A landscape with many valleys, sampled at points; each row gives a point and its height.
From any point a ball takes the steepest step (drop divided by distance) to one of its 2 nearest points. It stops when none of these is lower. Distance is the straight distance between rows; heights are no part of it.
bok height 287: [-33 -45  31  -7   8   4  27 -19 -28   0  -6  15 -43  23  20   9 -48  -7
 -26  25 -20  14]
Ruduf height 332: [ 31 -32  22   1  36  -4 -11 -11  14 -42  38 -17 -30 -52  36 -21 -16  30
   9  -3 -41  31]
fafa height 703: [-12 -27  -2   0 -49 -10  31  12 -23 -14 -34  13   3  12 -34 -27  53  -4
  15  -7  57  19]
retup height 613: [  3 -11  14 -59 -10 -14  -6 -35 -45 -11   6  18 -14 -22 -10  -9 -15  -6
  29   4  26 -30]
Tama height 805: [ 21 -49   2 -10   3  -8  31  29 -16   8 -15   4 -51  -2  -7  34   8  22
  24   2  19  24]
Vog height 641: [ 51 -17   4 -41  29 -14  26  51   3   9 -26 -21 -38   9  12 -23   7  34
   8 -47   1  49]
Vedo height 364: [  6   4 -27  25 -35  41   4  23  34   8  -8  10  20 -61 -22  -5  41   0
 -23   6  -7 -36]
sorup height 469: [-34  34   4  13  14 -14  29   6  10  25 -44  13  15  22 -28  -5  36  20
 -24  34  23  -3]
baref height 507: [ -4   9   2 -48 -20 -27  -2  32  18  -1   1   6 -31 -38 -37  18   1   9
 -40  38  44 -35]
duzal height 349: [ 10 -34 -20   6   6  40 -28  31   9 -29  22   5   0 -15   3  20  -3  24
   1  15 -11   5]
kes height 569: [ 12  34   2 -16   1 -22 -25 -22 -29 -16 -12  36  22  -6 -25 -43  30  27
   7   7  -1   1]
Gal height 766: [  2   3 -18  14 -12   7 -10 -14 -26 -14  32 -12  -7 -49 -21  -2   7 -21
  33   4   2 -38]
mumer height 528: [-20  -4 -13  -7  -8  57   0 -35 -11   4 -49  41  59  24  11 -32  -4  -6
   1   4  25   4]
Rez height 249: [  3  54  18  25 -18  16   3  39  25  12  51 -14   4 -34   4   8  -5  28
 -43 -23 -67 -26]
saz height 667: [-15 -30 -13  -1 -45  25 -20 -10 -33  14  -2  23   6  22  -2  -7 -15 -33
 -19 -16 -19 -26]
lodaf height 794: [ 19 -32  -8 -12 -25 -17  37  11 -34  17 -28  13 -53  24 -13  28   0 -11
  36   6  54  34]
Zibe height 575: [ 17 -18  32  -6  46  -1   3 -35  63   0  16 -44  -3 -33  69  -1 -41 -13
 -18 -11 -15  12]
Gek height 455: [-10 -18  -8  18  -1  -6  -2 -11 -22 -41 -13 -12   0  -9 -26 -22  15 -17
  53  14  36  20]
vika height 545: [ 10 -30   9 -30 -23 -22 -18  19 -46 -32  -1  27 -31  -5 -34  -2  30  39
   0  23  30  -5]
Sapi height 454: [-26  31   5  37 -36   9  62   9   7  26 -34   4  43  -7 -33 -21  55  -9
  17 -16  34 -15]
puf height 814: [-15  21 -11  13  11  15  -7  11  12  12  -2 -43  -3  -9   5 -31  -5 -57
  -4 -39 -56   8]
kevun height 199: [-16 -57  11  19  -5  12   7   8 -26 -18   5  30 -36  20   5  26 -26  38
 -28  39 -25  13]
Zof height 140: [-16 -10   5 -32 -24 -20  31  -3 -27  30 -38  44   0  53  -9  34  10  21
 -21  30  56 -11]
tof height 558: [  5   0  -4  -9 -29 -16 -31  -1 -49 -22  -2  27   8  13 -39 -17  40  22
   5  14  35  -9]
Tifo height 615: [ 40  -6   0   3  18   4  34  29 -22  13 -12 -26 -11  30  10 -31  36  30
   6 -72 -12  32]
Teb height 272: [ 41 -39  19  12  40 -32   2  -9   6 -21  10  -8 -53  -7  38 -15 -29  39
  10  10 -34  45]
laf height 314: [  1  23 -17  16 -33  39  -6  31  35  25  29   1  10 -49  -8  14   2  -2
 -28 -19 -35 -38]
Pafef height 602: [ 14  24   6  23  26 -63  -8 -25  11   4  14 -16 -32 -25  -9  -9 -14 -23
  26  12 -27   2]
leg height 697: [ -5  -1  18 -26  31 -20 -14 -44  22 -37   9  -9   0 -62   7  -1   8  12
  20  54  23 -25]
zupe height 107: [ 20 -12 -26   9  13 -27 -34  19 -31 -11  -7  24 -14  52  -4 -11   2  12
   8   4  -3  60]
Kek height 384: [ 27  14  -1  14  32   2   1 -23  38  11 -15   7   5  -8  35 -22 -31  17
 -11  -4 -40  21]
Suz height 568: [ 13  17  -6   5  -9   0 -39  73  25 -24  34 -17   8   6   6  16 -25  24
 -25 -33 -38  29]
Dus height 187: [ 33  44  18  -5   2  -7   0  23  11  24  32 -11  -3 -31   7 -11 -15  29
 -21 -43 -55 -18]
Pifi height 689: [-14  15  39  -3  42  14   6   8  29 -27  45  -1  12 -20  35  22 -32  66
 -41  31 -27   5]
Zon height 154: [ 17 -10 -34 -17  -9   2 -36  26 -24  -9  -9  21  14  61  -9   0  31  20
 -15  -5  38  43]
nima height 733: [-24  -1  21  -5 -14  12  49  10 -16  16   5  -1  -5 -21 -16  31  26  33
  10  -3  23 -42]
tak height 720: [-18 -16   8 -23 -30  13  33  16 -14  -8 -18  -7  12 -30 -39  -4  51  15
  18 -11  55 -30]
Bod height 451: [ 63  24 -39  25  14 -12  29 -22  19  34 -19   3   9 -29  14  27  15  16
  43   5  26  12]
ter height 252: [ 35  -9 -11 -60  10  24 -14  13  14 -16  33  -2  15 -36  17  37 -20  20
  29 -11  34 -23]
pamur height 712: [-21  -7  22 -16  12  11   0  15  25 -21  36  -3  -8 -13  31  31 -63   9
 -51  35 -11  10]
gif height 125: [-11 -20  46 -59   5 -11  33  35  12 -13 -12  15 -21 -15  -6   7  31  71
 -45   0   9   3]
roz height 599: [  6  22  24 -55  26 -41  -6 -42 -28  -9  28 -16 -14 -28  -9   1  -6  -4
  47  -5  21 -27]
ripu height 401: [-30  17 -24  19 -33  32  26  22  24  29 -14 -10  16 -31 -32  14  34 -35
 -16  -1  19 -47]
vade height 473: [ 47  14 -53  20  17   3  36 -16  18  38 -44 -10  15   9  16  23   5  -5
  38  -2  54  49]
vir height 429: [ -8  26  -6  47  24  17  -1 -16  20  -1 -11 -21  24   0  11 -15  15  -9
  33  -3 -19   9]
Sese height 635: [ 21 -25  22  39  26 -13   7 -59  16  29  14 -26 -16 -24  48  32 -17 -17
  44 -12 -21 -14]
vopir height 184: [ -7 -21  13 -20 -20   9  40  -7 -31  31 -22  -7  -8  16   1  -6 -13 -37
  31 -51   6   8]
ritip height 752: [-29 -44  12  13 -24  26   8   5  -8 -35  14   2 -26 -58  11 -35  12  -4
 -69  32 -38   3]
Dato height 817: [-12 -21  11 -11  -8  -3  34 -32 -22 -11   2   0 -32 -31 -18  42 -17 -14
  68  33  61 -38]
pameg height 513: [ 11  37  31  28  33 -42  -2  21  58 -34  36 -50 -18 -23  35   4 -54  31
 -31   8 -35  21]
Tefof height 485: [ 21  21   3  43  30 -30  -8  30  70  -1  25 -41  -6  10  34  30 -58  14
  -7 -12 -36  20]
zife height 606: [  0  27  44   7  38  -7 -24 -33  55 -17  38 -48   9 -33  59 -13 -21 -26
 -31   3 -42   4]
velus height 714: [-34   4  31   2  17 -19  16  27 -13  -6  34 -30 -36   5 -19  -2  10  18
 -22  -3 -31  -8]
kufi height 824: [-17 -14  18  -6  -3  21  32 -39 -10  -1   0   0 -15 -66  11  -3 -25 -16
  -3  17 -10 -18]
zuzad height 719: [ 40  30 -32  52  -9   6 -31  -6  29   9  20  32  18 -18   8  18  -6  30
   2  28 -35  -4]
gof height 516: [ 19  11  -4  60  12 -25  53 -36  -8  33 -31 -29   1  16   5 -20  -7 -32
  67 -29  11  21]
mafo height 278: [ -4   2  25 -10  45 -21  -2  -7 -19 -12 -33  -3 -21  24   7 -73  -4  33
 -18 -12 -39  40]
lipeb height 381: [ 24 -48   1 -11 -37  27  19  25  27   1 -27  39 -28 -59   2   6   3  25
 -41  13   4   4]
gumon height 457: [-22  62   2  16  17  -7   1  -6  18  -3 -26  11  35  -6 -35 -10  41  26
   1  57  30 -19]
nor height 625: [ 10 -21 -16 -22 -31  12  -5  56  19  -4   8  -2  10  13  -8  14  41   8
 -36 -46  -7   0]
Tesu height 800: [-24   7   3  16 -18  12  20 -41 -26   0  -1  -1  38  20 -10   4 -26 -37
  50  -4  48 -17]
geb height 484: [-20  24  -9  27  22  -8   9  24  25  25 -28  28   9  34 -12  17   2  37
 -39  50   3   7]
bavur height 658: [ 14 -34  -1  40  19  18  20 -27  36   3  31 -17 -17 -41  42  42 -31  -9
  26  13 -32  -6]
kub height 708: [ 27  21 -22  49  -9 -10 -53 -13  10  -2  40  22  24  25  16  44 -23  -3
  11  33 -21 -15]
Kas height 652: [ 31  20  14 -75  15 -12  20  15 -26  17 -13  17   3   4  -3  -4  25  42
  -3 -39  28  10]
madu height 718: [-30 -11  10   2  19  65  -6  12  -2 -30  51 -39  -3 -12  13   5  -9  -2
   4 -22 -37 -19]
Vilaz height 182: [-34   5  43 -54   7 -27  30  11  -2  -3 -28  14  -9  17 -24  -9  39  45
 -30  10  31  -3]
Rek height 492: [  5  14 -15  -8  19  -2  24  17  23  17 -57  -3   4 -36 -17 -29  24  -6
   3   1  18  25]
repom height 644: [ -2 -12 -14 -17 -57  26   2 -20 -35  30 -17  37  33  33   1  -1   7 -29
 -14 -31  15 -22]
Vala height 202: [ -9 -17 -34 -30  -4  28 -41  38  -1 -20 -15   2  22  63 -18  14   9  -3
 -24  13  54  13]
Fub height 356: [-51 -10 -18  20   3  36 -24  22  18 -15 -34   7  17  22 -12 -26   7 -27
 -40  33 -10  12]
dumom height 305: [ 26 -27 -22  -4  14  34 -18  25  15 -16  24  -4  17   3  29  56 -12  19
  23 -11  15   8]
veb height 212: [ 40 -32  -1  11  40 -19 -12 -17 -10 -29 -20   5 -24 -19  16 -25   9  36
  46   3 -10  53]
Rifi height 579: [  5  20  12   4   7 -24 -30 -49 -42 -24  13  11  19   4  -1 -34  13  10
  52  -6  -1  -5]
gesos height 793: [ -8  34  14 -11   1  -7 -44   3 -12 -26  62 -20 -13 -28 -16 -19   3  -2
 -13   5 -42 -23]
Ropal height 780: [ -5  -1   9  -1 -15   6  -5   1  -3 -15  28   6 -13 -57  30 -34 -31 -23
 -62  18 -52   6]
namup height 348: [-41   8  19 -19  -1 -42 -22   9 -54 -16  16  -8 -12  67 -36 -18  20   2
  -6  -2   8   1]
vuge height 835: [-11  18  -4 -37 -28   0   2   0 -11   2 -25  -7  28 -22 -24 -64  35 -42
  22 -50  19   0]
biluf height 565: [ 29 -37  -1 -15 -15   3 -17  37   1  -8 -12  36  -4  30  21  -8 -11  40
 -49 -32 -27  34]
Roza height 385: [-24 -17 -17  37  10 -16  -5  -3 -13   8  -8 -11 -16  31  -2 -10 -21 -46
  15  -6 -27  30]
vus height 688: [-12 -13  13  -7  27  -9 -32 -40  10 -57  -5 -18  22 -21 -18   3  13  16
  38  55  72 -37]
bis height 431: [-48  11   0  30 -15  22  46   5  16  14 -37 -12  19 -28 -27 -11  12 -40
  22  -5  25  -8]
Robop height 597: [  0  10  11 -34 -25   9 -27  61  26 -13  30   0  23  25   2   7   5  22
 -56 -40 -25  -1]
roref height 775: [ 17  -2 -18  -3 -11  19 -43 -41 -11 -23  22 -11  26 -36   7 -12  -5 -42
  45  -5   7 -35]
dapav height 666: [-18  18  13 -17  17  -6 -28 -32 -20   5  -8  38  12  47  14 -20 -28  10
 -37  17 -35   9]
Nov height 590: [  9  22  25 -14  19 -54 -19 -50 -14 -13  23 -17  -8 -43  -4 -26  13 -16
  51   5  -5 -10]
kir height 622: [ 10   8   5 -51 -49 -16   0 -30 -57  28 -10  43  27  43  -6 -12  19  -6
  -9 -37  26 -18]
Ref height 645: [-25  15  43   1  67   4  19 -36  14   4   5 -45  10  43  35  18 -13   9
  37 -22 -10  -8]
begi height 540: [ 13  33  19   4  18 -27 -21  46  27 -38  48 -37 -25 -20  12  -8 -38  18
 -26 -24 -56  30]
Fode height 350: [-30 -42  19  24  10  -8  16 -23 -29   2 -16  -2 -26  46   8  -6 -33 -19
  16  13 -13  31]
ked height 778: [ 24 -33 -13   2 -39 -33  10  -5 -33  26 -35  44 -42  23  -7   8 -19 -29
   7  21  24  30]
Vave height 101: [ 42   6  16 -30   2   9  29  27   1  20  15 -10 -10 -27  15  -3 -10  41
  -8 -58 -22  -7]
reg height 442: [  4  27 -46  12  25 -16 -13   0  29  14 -22 -38  11  35   3  -3  -3 -56
  23  -4  27  48]
rovu height 680: [-15 -21  20  30  29  18 -17 -19  41 -30  51 -33 -10 -21  46  39 -28  -8
   0  25 -31  -6]
gokid height 446: [-14  53 -10  19   9  19  -3 -10  -4  -6 -19  -2  51  23 -11 -14  37  11
  28  10  14  -2]
maz height 195: [-26  15  19 -10 -11 -28  64  -8 -22  32 -45  24  -3  24 -22  25   5   6
  22  35  70  -5]
fuf height 647: [ -5 -16   5   0  -1  39  -4 -42 -33   2  20  21  25   3  24  24 -16  16
  34 -23 -15 -36]
lazi height 495: [-17 -26 -10  -8 -36  51   1 -29  -5  -3 -50  48  36 -14  -8 -12  -1 -11
 -17  26  30 -22]
Beme height 100: [ 22   4 -11 -24  19  -9  13 -15 -17  20 -12 -13  -4  -1   9 -10 -11 -22
  36 -36   1  17]
Gimo height 670: [-20  12  35 -15  53  41   7 -22  14 -11  25  -6  30  14  42  27 -11  49
  -7   9 -15 -20]
kufep height 713: [  5  17  20  20  20 -18 -52 -57  43   0   9 -18  46 -21  34   7  39 -23
  45  16  38 -32]
tud height 755: [ 32 -13 -21   8  -9 -19   1   1  -3  -4  11   3 -41 -68 -15  10   3 -16
  39  12   1   0]
fozov height 415: [-12  -9 -28  11   9  -5   7  29  19  10 -35 -21 -18  26  -2 -11 -14 -47
  -4  -5  -1  38]
bav height 706: [ -1  41   4  -7  31  -5 -32 -48  44  -9  -3 -20  36 -45  12 -13  21 -10
  19  33  14 -33]
Kabuz height 458: [-15 -23 -35   8  -7 -11 -29  52  23 -18  14  -3 -28  -2 -27  40 -22 -29
 -20  50  25  -3]
fatis height 541: [ 31  -6  26 -29  44 -32  11 -25  52  12  -5 -18 -19 -35  38  12 -40   1
  11  -5   7  13]
badu height 744: [ 47   6 -31   6   5 -40 -18  -3  41   5   7   9 -16 -61   5  29 -19  -8
  22  33   9   3]
pifik height 186: [ 41  13  15 -57  16   7   2  15  21 -10  18   6   6 -41  21   2 -16  47
   2 -25  -8   5]
fof height 496: [  7  13 -15  33  12   5  49 -32   5  33 -35  -3  36  33  20  11 -10 -19
  54 -20  44  25]
Pogu height 767: [  1  -8 -12 -13 -30 -34 -17 -16 -40  25 -18  45 -18  50 -12  18 -33 -21
   1  39  24   8]
tupu height 809: [-29 -29   9   9 -12  11  27 -32 -27 -11  10 -10   5  15 -19  28 -30 -29
  62  19  63 -37]
dum height 736: [ -8 -24  17 -46   7  23  12  20  25 -22   9 -11 -19 -48  24  36 -58 -22
 -37  36  22 -10]
radur height 646: [ 36 -12  -6 -31 -34 -16  17   8  13  35 -35  21   2  12   8 -26  23  -9
 -49 -47 -22  10]
pipek height 731: [ 51  18 -16  13 -12   0 -31  -2  51  -9  22  23  14 -56  16  29 -31  17
   1  21 -10 -13]
mim height 138: [ 14  14 -23  47  14 -10 -27   6 -37  -6   3  12   5  61   3  -3  23  25
  16  -1 -19  41]
vebo height 331: [-35  41  15 -14  34 -29 -26   0 -26 -29  16 -31   5  44 -30 -16  21   1
  21   4   4   1]
ranid height 748: [-49  -9  22  21 -42  25  37 -17 -31  12   7   6  18 -11 -28   8  16  -9
   6  -3  14 -57]
nolip height 656: [-42 -11  28   7  53  36  24 -14  14  -6   1 -23  20  17  26  21  -3  17
  27  -5  -3  -4]
Nofu height 726: [-45   3  32  11  19  20  37  21 -12   1  16 -42 -13  -2 -13 -12  33  10
  -5 -41 -35 -11]
Peri height 461: [ 32  58 -14  46  24 -18 -11  24  57  24  32 -39   0  10  12  29 -21  -5
   5 -11 -36  -7]
tosa height 696: [-12 -12   0  44   6  -4 -49 -30  19 -16  67 -13   4   4  23  44 -24 -17
   7  42 -10 -28]
mabe height 700: [-21  10  22  29  21  22 -11   7   6 -17  77 -40  -8  -7  22  20 -25  -5
  -7  -3 -60 -16]
gezo height 204: [ 23 -29  33 -33  -5 -16  40  61  35 -20  -1  -2 -42 -35  -3   5  27  52
 -47 -16  -8  17]
Nud height 825: [-22  24  -8 -11  -8  30  -2  -2   2  10   1 -36  10 -34 -16 -46  14 -62
   9 -47 -20 -18]
vigi height 601: [  3  27 -22 -12 -40   1  25  -2 -42  46  16   1  15  33 -18  29  31  -1
   4 -31  44 -14]
fotu height 304: [-42  -9 -11  10  -9  46 -13  27  15   5  -8  13  29  58   4  12  11   4
 -54   0 -17  -1]
kasuv height 552: [  1  -6  -3  -3   5  27  -1 -18 -28  -5 -39  22  36  13  14 -54   0  -5
  19 -28 -12  25]
pugin height 665: [  5 -24   1 -18  15  50 -35 -54 -14 -31  14  13  45   2  26  10  -9  17
  35  11  26 -30]
miv height 388: [-34  12 -32  54  -7  20 -13  -6  24  -1 -40  11  19 -11 -11 -27   9 -43
 -15  36 -19  10]
sur height 411: [ -4  46 -16  45   8   0  -8 -24  20   6 -27 -12  15 -21 -15 -40  16 -47
  21   7 -19  17]
Lin height 428: [ -8 -38 -35   3 -33  22 -45  39  13 -18   0  23  -4   2 -23  16 -25 -24
 -48  41  21 -11]
soli height 701: [ 23 -17  23 -37 -37 -51  21  12  -6  12  -1  27 -42 -21 -15   5  27  26
 -36 -17  -9 -10]
sepun height 679: [ 17 -15 -14   3  19  30 -35 -22   1 -38  19   0  36  -9  -2  30   6  23
  28  39  53 -37]
kalud height 682: [ -9  14  17 -32  15 -32  -6   2  -9  14   7  24 -11  51   4   8 -48  17
 -39  10 -19   8]
lem height 681: [-22 -49   4 -39 -47  -5  -3  11 -11 -27 -43  -3  -5  23 -20 -28  29 -39
 -14 -21  42   8]
Zazif height 437: [-11  -9 -23  20  25  16  -8  -2  29 -30 -18 -33  12 -30  -7   9  24 -21
  47  26  43   7]
bez height 447: [ -4 -38  -9 -11 -19  52  10   0  17   3 -30  32   9 -39   2  15  -7  11
 -31  42  22 -20]
Meded height 632: [ -5   2  21  -2  47 -15 -16 -31  32  18  22 -29  11  38  41  37 -25 -23
  23  -7   3  -5]
Rus height 792: [-33  32   7  44 -27  14  12 -50 -28   8   9   1  33  13 -15 -19 -14 -49
  41  -7 -10 -33]
lodip height 127: [-22 -51   7  32  12  21   3   4 -34 -31  -3  23 -14  27  -6  18  -2  35
  24  38  10  15]
nisi height 514: [ 23  10   0 -32  47 -19  11  10  38  -2 -33 -14 -12 -44   3 -10  -4   6
   6   8  10  22]
tedif height 705: [-25  -8  -4  11 -55 -31 -28  10 -17  14  30  23 -20   4 -34   2 -11 -29
 -56  24 -21 -35]
vif height 462: [ 10  23 -33  -2  38   6  19  18  35  25 -22 -28  20  25  13  32 -10  -4
  19   0  29  25]
zep height 279: [-27 -33  -1  -2 -16  36  50  10  -4  37 -21 -18  -8  20  11  16 -17 -41
 -11 -53 -14  -2]
Vuzud height 201: [-40 -10  28 -51 -22 -26  20   1 -22   0 -34  15  -3  54 -25   5  22  -2
 -30  12  53 -19]
gede height 303: [ 22 -55  -3  -5 -31   5  29  37  28  -3 -30  10 -38 -36  -8  -5  40  18
 -39 -21 -17  13]
takim height 783: [-34   6   5  15 -18  10 -38   5 -20 -33  51 -26 -22 -27 -32 -14   1 -30
 -27  23 -33 -33]
Mogim height 616: [-15  26   8   4 -14  -9  18   4 -45  34  22   0   4  64 -11  25   8  10
   1 -24  -6 -23]
dege height 617: [  8  -8   4  22  19 -39 -11 -43  14  18  21 -26 -21   4  25  30 -22 -32
  44   8   4  -8]
Taled height 573: [ 10 -21   2  -3  -2  33  12  -6 -44  -3 -17  21  26  25  13 -19  30  34
  28 -38  12  23]
Ranal height 753: [-43  11   9   7 -36 -34 -23 -22 -47 -15 -10  28  14  36 -39 -38 -11 -32
   7  29  27 -18]
fuza height 490: [  3  30 -19 -21  -4 -32  -2  26  15  20  -4  -3  -9 -12 -33  12  12  -6
 -10  22  32 -17]
tivu height 690: [-11   8 -23  16 -43   5 -38  18 -15  18  35  14  -2  23 -17   9 -15 -36
 -33  -6 -37 -34]
mato height 610: [ 36 -11  -4 -34 -16 -10 -12  12   9  18 -31  22  -6  20  24 -42 -22  -3
 -65 -48 -47  21]
Diz height 784: [-10  13 -16  35 -15  21 -41 -44 -13  -9  21 -14  29   6   3 -11  -7 -62
  42  -1 -11 -29]
Gusin height 802: [ -6  -9   6  12  14  15  17 -33  19  -4  16  -7 -18 -60  42  -9 -42 -32
 -40  35 -46   1]
Puzi height 724: [-29 -41  11  13 -51 -11  -5  -2 -16  -8   7  27 -38 -25 -21 -12   5 -17
 -53  33 -19 -13]
kalo height 425: [ 67  13 -13  10  25  -9  14 -22  29  22 -20  22   6 -41  30  -8  -4  34
  24  -1 -13   9]
futop height 228: [ -4  -8  15  11   8 -14   4  18 -15 -12 -24  13 -14  11 -14 -48  48  43
 -31  -7 -33  26]
Dogu height 313: [-11  29  26  -6  50 -35 -25 -12 -10 -20   9 -28 -19  33   0 -38   2   1
  12  -7 -29  31]
Futi height 539: [ 26   2 -12  27  -3 -41  60  -3  -5  26 -21 -25 -37 -21 -16   2  -1 -24
  60 -11  22  15]
Nas height 742: [-52 -10  20   2 -31  16  26   7 -23  -4  13 -22   6   8 -27 -14  38 -21
  -8 -41   1 -31]
rori height 167: [  0 -12 -14  45  10  13   0  -2 -44 -16   5  11   4  52  -2  24  21  44
  43  10  17  27]
Topa height 631: [ -6  18  13   0  -4  25   7 -29 -47  18  30   1  22  42   9  -2  -1   4
  31 -47 -34 -26]
funit height 406: [ -3  23  -2  20  17  26   6  34  40  26   1 -12  10  45  25  15 -34  -2
 -44 -22 -43  10]
meki height 801: [  4  42   8  10   6 -16 -32   3  -1  -5  39 -32 -18 -16  -9 -47  -5 -30
 -12 -24 -70   1]
dazi height 502: [ -5   7 -21  16  33  25  -4  17  43   0 -39  32  27   7   7   3   6  34
 -27  49  -3  25]
nez height 472: [  4  42 -19  19 -12   1  51   8  16  29 -59   3  36 -17 -16 -27  45   1
  12 -18  39  18]
Sipu height 827: [ -9  -5   3   1 -14   3  38 -31   3  16 -12  13 -19 -57 -12  32 -14 -10
  21  46  25 -40]
mirol height 389: [  1   1  -7  -3  26  18 -38  12  38 -32  13 -13  13 -31  14   0  -2   1
  -8  12 -18   8]
zesal height 630: [  5 -18   3 -41  -7   1 -43 -31 -37 -20  23  23  -2  -3   4   0 -39  -7
   2  16   7 -25]
lobu height 661: [ 47  27  -9 -53  31 -20  27  30  -6  34 -32 -18 -13  38   2  -6  11  33
  -3 -41  39  43]
nug height 527: [ -6 -12  20 -45  -3  -9  -6  19 -18 -29  19   0 -27 -31 -35  10   5  32
 -11  34  29 -26]
nali height 418: [  0  11 -32  30  23  18  -7  31  57 -24  11 -32   4 -44 -14  20  22 -10
  17  28   3  -7]
dem height 250: [-18  -4 -28 -12  -3  28 -27  53  20   1  10   2  25  72   0  39  -5   1
 -33   3  18   2]
tupe height 476: [  4   5 -32  -1  -5 -34 -36  29   6   0  13   2 -23   3 -25  14  -8 -23
   5  26  12  11]
mes height 386: [ 14 -24 -37  15 -16  39 -57  38  15 -35  32  22  15   0 -11  37 -21  17
 -22  26  10 -13]
zisul height 774: [-39   7   2  19 -35   0 -27  -8 -34 -27  30 -24  -6 -21 -44 -30  10 -40
  17   6   0 -46]
sopep height 698: [ -9   3  25  -6   2 -26   4  26 -15  10  18   2 -28  40   3  -7 -15  22
 -52 -12 -43   7]
pup height 638: [ 31  32  -8 -54 -15  -3  -2 -14 -40  18 -17  14  27  21   0 -30  34   9
  -5 -52  12   3]
kose height 333: [ 17   6  -6  31  -4  11  15  -9   4  33 -28  19   5  -8  14 -39  -1   4
 -24 -13 -46   0]
pid height 678: [ 49   2  -2 -51 -50 -60  16  15   9  27  -1  14 -13  22 -13  15  31   6
 -44 -48  -3  -4]
silob height 439: [ 20  29 -24  43   9   9 -24  27  28  22   7 -13  11  44  18  23 -17 -14
  -1  -5 -33  19]
kiba height 353: [-22  -6  -9  13  -3  36  26  19  16  45   1  -9  -6  18  20  28 -40 -30
 -31 -34 -41 -12]
Tok height 530: [ 18 -21  -5  -9  12  21  -8  35  15  -4 -37  38   4  15  12  -9 -11  53
 -40  16  -5  34]
Fito height 593: [ 16  -7   4   0  -7  16  39  19 -40  -4  -7 -13  16  33   1 -17  60  45
  33 -61  24  42]
metu height 162: [ 33 -17   5 -11  24 -22  21 -27 -19  -3 -31   1 -21  -2  10 -24  -3   9
  55 -20  13  37]
puli height 280: [ 10  -4 -10  29 -20   0 -17  20   4   6  -3  21  -4  -6 -10 -32  27  10
 -36  -7 -44  13]
Legin height 743: [-50 -14   8   6 -30 -12 -15 -23 -34 -23 -14  23 -10   0 -30 -39  -3 -25
 -22  45   0  -7]
tozof height 583: [ 27  20 -35   0 -29   2   7  20 -12  46  16  -9   1  13 -10  24  10 -30
  -1 -37  12   1]
fofes height 562: [ 31  14 -41  26 -33 -20  40   3 -14  55 -18 -18 -14  -7  -9  15  13 -31
  24 -26  32  20]
buz height 759: [-15  35  -3   0 -16 -41 -18 -31 -39  23 -11  43  10  56 -21  -4 -10  -8
   3  29  19   1]
didi height 650: [  9   9  -3 -13  -3   5 -52 -47 -34   5  14  38  29  29  21 -10 -28  -5
  -3   3 -35  -9]
Kuzi height 654: [ -8 -46  -4 -29 -31  -9   9  27  -5  -8 -13   5 -10  44 -11  -2  49 -13
 -24 -40   8  17]

Where does a ball stop that starts at each point below?
vif | lodip
nima | Beme
Sipu | Gal
begi | Beme
ked | kir
pid | zupe
gumon | zupe
badu | dege
pugin | futop
Zibe | Vave
gof | futop
